Each row is a point on a landscape with many peaks, with its height.
From any point a climber steps to the highest of the 2 points nearest to it. It stops when none of these is higher. Distance is the straight distance between rows; heights are no part of it.
(371) height 98: [-15  -4 -12  25  -5   1 -34   8   5  61 -11  -4   0  37  17   9  14   2
  16 -53  -1]
(672) height 597: [  3  -5  14 -18 -15  84 -12   9 -35 -13 -29 -36  32 -10  -6  10  25  15
  19 -18  -2]
(115) height 615: [-17 -11   1  50  32   9  11   0  32  -1 -36  20   3 -22  15   6  14  13
 -14 -17  -2]
(298) height 623: [ -5   5  29 -45 -12  15 -25 -12  17 -47   4 -20  24 -12  26 -14  24 -24
   4  14  11]
(259) height 574: [ 24   3  14  -1 -20 -16  29  22 -31  42  29 -22 -58 -15  -7 -10 -42   2
   3  16  10]
(286) height 482: [-31 -25  -6   9   7  53  43   3   1 -19 -30 -11 -20 -44 -10  48 -14  36
  16   0   9]
(223) height 579: [-17   3   6 -23   7 -15 -15 -18  23 -39   9   4  19  -8  35  -9  28 -24
   0   4  15]
(579) height 570: [ -3   2 -15   2   4  -5  30   1   4 -10 -12  13 -14 -25  -8  18  -7  17
  11  -7   1]
(748) height 684: [  2  -7  10 -19  -7  62 -28  -6   2 -17 -29 -22   5 -16   4  10  16   3
  20 -10  15]
(753) height 643: [ 26  25  22 -51  27 -27  30 -10 -27 -33  44   2  31  13   5  30  14  16
  15  16  12]
(133) height 649: [  2   0  15   0  26 -36  30  -6   3  -1  12   9  38  40  29  12  40   3
  -3   3  17]
(199) height 636: [ 24   4   0 -27  -1  -4  35  -4 -21   7  34  10 -15  21 -31  33 -23   4
   6  14 -13]
(402) height 573: [-23   4 -11  -1   4 -35 -19 -28  31 -23   4  12   4   3  20 -10 -11 -24
   7  18   7]
(658) height 493: [-36 -27  -7  29   8  39  22   6  21 -16 -39  14  -5 -30  12  47   2  26
   7 -27   6]
(47) height 369: [  8   0 -20 -54 -21  11 -27  14 -16 -15  10  -8  10   5 -26 -10 -27 -28
 -17  -6 -35]
(334) height 561: [ 36  10  -2 -19 -10   7   0  21 -22 -28 -25  -6  -5 -43 -10 -30 -19   6
  -9  29   5]
(241) height 332: [ -8   3 -20 -51 -24   4 -23   1   1 -38  13   0   5   5 -16 -16 -30 -37
   1  36 -12]
(32) height 501: [ 15   7  20  23 -22   2   9   8 -16  76  39 -17 -61  -4   2 -23 -33   5
  -2   0  19]
(441) height 309: [ 12  20  -2 -41  -4  -5 -22 -15  -3 -28  19  -5  10  20   2 -30  -9 -39
 -12  48  -4]
(180) height 497: [ -5  -9  39  10  18  62 -13 -27  42 -21 -14 -38  -5  -3  10   7  17  -3
  14  21   5]
(320) height 534: [ 20   6 -12 -52  -5  11  -8  30 -16 -58 -37  -5  -2 -47   5 -13 -11   5
  -3  14  11]
(217) height 466: [-17 -19 -24 -13 -15  30  -1  23 -29  10 -26  -4  25   9 -12  28  -1  16
   3 -45  -2]
(576) height 383: [-17  -9 -11  -6 -10 -24   1  13  -7  50  15   9 -31  11  17  25  -2  19
  40 -54  10]
(116) height 346: [ 30  20   3   0 -15   0 -10  18 -23  30  12 -14 -21  -8  -6 -20  -7  12
  -3 -10  16]
(858) height 629: [ 24   2  12  30  22 -31  37 -15   5  19  33   6 -21   9 -12  11  -2  11
 -12  27  -6]
(519) height 462: [-24  -5  32  30  14  52 -21  -3  39 -15 -41 -20 -11 -22  20  -1  20  -2
  14  -4  11]
(70) height 523: [-49 -25   3  37  21  26  20  -6  32  -1 -14  21 -10   4 -10  41  -7  21
   8 -32  -6]
(195) height 43: [ -7   5 -12  16 -26  -2 -47  21   4  41  -9  -9 -44 -28  12 -48 -22 -26
  -2  -7   4]
(578) height 532: [-11 -11 -40 -18   5 -22  12  20  -4 -46 -24  15  -3 -35  -2   2 -24   3
  -6  10   5]
(312) height 627: [ 26  -5  13  13  16   4  23  18 -21   2 -42  15  42  19  -3  -4  33  22
 -19   3   4]
(900) height 535: [  5   8  41  -6  17  52 -26 -25  20 -34   3 -29   3  10  -1 -15  11 -16
  14  46   7]
(815) height 480: [  6   2 -18  31  -1  -5 -13   2  -3  23 -16   6  21  12 -13 -11   7   3
 -20 -32 -33]
(824) height 594: [ 34  -1  -2  -4  -9  -8  18  30 -16  -1  -7  -2 -27 -30 -34 -13 -34   5
  -1  29   4]
(427) height 290: [ 23  31  10  -8  -1 -22 -25  -1 -10 -10  19   2   4  21   8 -35  -4 -12
 -19  21   7]
(18) height 562: [-47 -16   0  52  37 -13  20  -6  43   1 -12  30   0   1   7  37   3  11
  -4 -10 -11]
(553) height 273: [ 28  34  24   7   8  10 -24  -7 -16   9  10 -11   5  22  28 -39  29 -11
  -9   7  11]
(447) height 592: [  7 -11   9 -16  18  28  50  -8 -27  -4  32   2   6  17 -40  55 -10  21
   4   8 -26]
(311) height 509: [ -7  -8 -28   3  11 -23  29  -6  -1 -51 -29  11  24 -38   3  12   1  17
 -16  14   9]
(409) height 673: [ 23   7  22 -38 -16  43 -22  -4   0 -41  -7 -16   7 -25   8  -5  14  -4
  20  11  11]
(207) height 429: [-17   5  23  37  13  31 -12  13  20   7 -39  -5 -34 -47  16 -19  12  12
   9  14  23]
(850) height 467: [-13  -6 -41  -2  -7 -23  -2  -4  12  -9  12  25  -6  18 -18  11 -29 -16
 -13 -10 -36]
(767) height 576: [ -1  12  35 -18  -9  30 -39 -19  24 -31   6 -17  -4  -2  27 -38   8 -31
   3  38  13]
(759) height 489: [ -7  16 -12  12  10 -53  17 -18  -6 -30 -19  20  40 -27  14  -3  14  -1
 -18   9  18]
(513) height 505: [ -1 -11 -24 -40  -6   9   0  12   2 -55 -28   7  -9 -38  -8   3 -31  -8
   9  36   1]
(348) height 563: [-13 -16 -18  29  -6 -10  -2  -1  31 -15 -10  25  -6 -21 -41 -23 -30 -20
 -45  31 -33]
(229) height 249: [ 25  19  24   0  -5  24 -53  -4  -9  22   7 -26 -17  29  11 -23  12 -17
  10  -2   5]
(352) height 78: [  1   3   4  14  -6  12 -29   4  -8  46 -15 -19  -7   8  13 -24  19   5
  17 -39  13]
(463) height 498: [-14  -8 -30   9   1 -12   8  -8  11 -24  13  22  29  10 -29  -8  -8  -8
 -33   6 -29]
(108) height 729: [-13   0  13  21  24 -45   7 -31  22  -2  -3  11  39  45  29   0  34 -19
 -12   8   2]
(694) height 556: [  4  10 -17 -12   7 -28  11   3  -7 -18  -6  30  45  17  13   0  18   4
   1 -20   9]
(936) height 529: [-12 -12 -11 -16 -25  62   8  23 -48   6 -32 -36  51   4 -15  19  13  31
  -1 -31  -3]
(737) height 575: [ 18  -6  -6  21   9 -29  39   8 -14   6  14  17 -27 -12 -11   6  -4  24
   6   4   6]
(854) height 596: [ -3   3  -2 -20   9 -59  44 -16  -4 -21  -4  19  45  18  23  14  29   5
   1  -8  25]
(664) height 370: [ -5 -10  -5  23  -7 -18  20  27   4  40  -7  -7 -54 -42   6   7 -32  19
  14  -2  21]
(575) height 141: [-15  -9 -20   1 -29   1 -12  -7   9  33  33  10  -4  51 -26  12 -23 -16
  -5 -41 -43]
(799) height 405: [ 27  13 -27 -25 -27 -18 -11   5 -17   0  17   3   1   4 -31 -20 -22 -12
 -13  -4 -22]
(281) height 651: [-12 -10  12  26  24 -16 -26 -15  30 -11 -14  13  45  53  34 -14  47 -25
 -17 -10   8]
(401) height 524: [  4   3 -12  14  -8 -18   5 -22  12 -17  -4   6  27 -11 -28 -25  -7 -16
 -48  36 -23]
(327) height 512: [-16 -30  -3   6   3  50  40   6  -9  11 -15 -21  -4 -13  -6  66  -2  46
  33 -21  11]
(330) height 580: [-47 -18  14  23  34 -25 -20 -21  60 -14 -17  10  33  24  46   4  44 -31
  -7 -23   9]
(268) height 554: [ -6 -23   6  -3  10  40  41  -3 -26  18  15 -15   5  20 -27  61   0  38
  22 -17 -15]
(193) height 219: [  9  17  17 -31   0  40 -32  -8 -15  14  23 -29  -6  27 -10  -9   3 -30
  20   1 -14]
(153) height 418: [-14 -11 -21  -2  -5  -2   4   7  -9  21  -7  11   3   9   2  26   7  17
  31 -45   5]
(651) height 595: [ 47   8  21  16  20  -7  29   9 -43  32  -6  10  28  22 -17   7  30  22
 -17   1  -7]
(774) height 465: [  0  18 -15  24  -1 -14 -38   5   4  12   1  14  24  16   6 -44  21 -15
 -20 -12 -22]
(234) height 703: [  6 -11   8  13  -9 -10   2  13   6   6  14   1 -39  -3   2 -18 -26 -22
  -3  35   6]
(132) height 622: [ -5 -18  -3  27 -10  -4   0  10  28  -1   0  12 -29 -18 -22 -21 -31 -43
 -11  51 -20]
(161) height 663: [ -4 -10   9  34  26   2  19  -5   6 -22 -32  16  34  -7  -5  -5  25  10
 -18   4   2]
(26) height 431: [ 26   2  16  15 -20  -9  15  16 -32  77  21 -34 -41 -13   2 -13  -4  34
   5 -10  13]
(677) height 119: [-32  -6 -28   9 -15  -6 -19   7   8  45  21   3   8  45   3  12  -4  -4
   6 -70 -22]
(504) height 190: [ 14  15  -7 -41  -8  15 -29 -19 -13   7  35   1  13  42 -22   7  -4 -20
   3   1 -28]
(600) height 513: [-10  14 -25  -6  -6 -21 -29   7   3 -19  -2  22  19  -1   4 -15   7  -3
  -8 -15 -10]
(41) height 687: [  1   4   9 -34  10 -42  28 -30  -5 -28  37  11  16  19  17  27   5   3
   8  17   6]
(208) height 531: [  0  -6 -12   9  -4  11   1   7  10   1 -16   5  -3  -8 -22   4   0  14
 -18  -4 -20]
(297) height 402: [-17   5   4  21   3   4  -6  16  19  17 -22   3 -48 -51  13  -3 -14  17
  20  -4  32]
(904) height 435: [  1   7 -28  -7 -16 -18   9  12 -18   8  24  17  -1  16 -31   9  -6  -2
 -14 -30 -28]
(945) height 470: [ 11  25   6  -7  -7 -48  10 -35  -6 -36   4   1  37  -9   8 -11   8 -10
 -25  43  17]
(778) height 316: [ 33  16  -1 -14 -27 -11 -36  13 -42  25   8 -19  -3   8   9 -42  10   0
   1 -21   2]
(801) height 164: [  0  -7  -5 -25 -10   1 -21 -17   9  24  48   7 -14  51 -33   4 -16 -24
  -7  -6 -40]
(857) height 691: [ 31  21  15  -8  18 -22  31  -8 -15   5  47   4  -8  32 -11  14   1   6
  -4  19  -1]
(169) height 625: [ -6  -5  -5  -6  10 -32  11 -23  15 -16  14   8  -3  -2   5  13 -12   2
   0  31  -1]
(228) height 637: [ 23   1  12   0 -17 -19  21  30 -19  13  29   8 -39 -19 -15 -21 -42 -14
   0  48  13]
(618) height 61: [  0  10   7  23  -7  21 -36   9  -2  42  -9 -20 -37 -25  21 -35  -3   5
  12 -11  23]
(670) height 378: [ 27   0  10  15 -10  15   8  13 -25  38  -9 -27 -19 -21   1  -8   9  47
  17 -11  18]
(109) height 355: [-21  -1 -15  11  -2 -31   9  19  -4  52   8   8 -52 -23  14  24 -29  21
  33 -35  15]
(477) height 527: [-43 -20  30   5  17 -30 -18 -41  64 -19   9  -5   6   8  48  11  33 -36
   5  -6  17]

Where does a climber stop that starts at each point below?
(109): (748)
(618): (234)
(441): (234)
(195): (234)
(778): (234)

Call two points neighbours if one is among the 2 nearest of the other. Go from one point of each pair to the other, from neighbour to neighbour, staying as high as possible. Name the lowest point that can't be avoided.
(578), (234): (513)
(41), (161): (651)
(748), (108): (477)
(41), (748): (402)
(857), (41): (753)
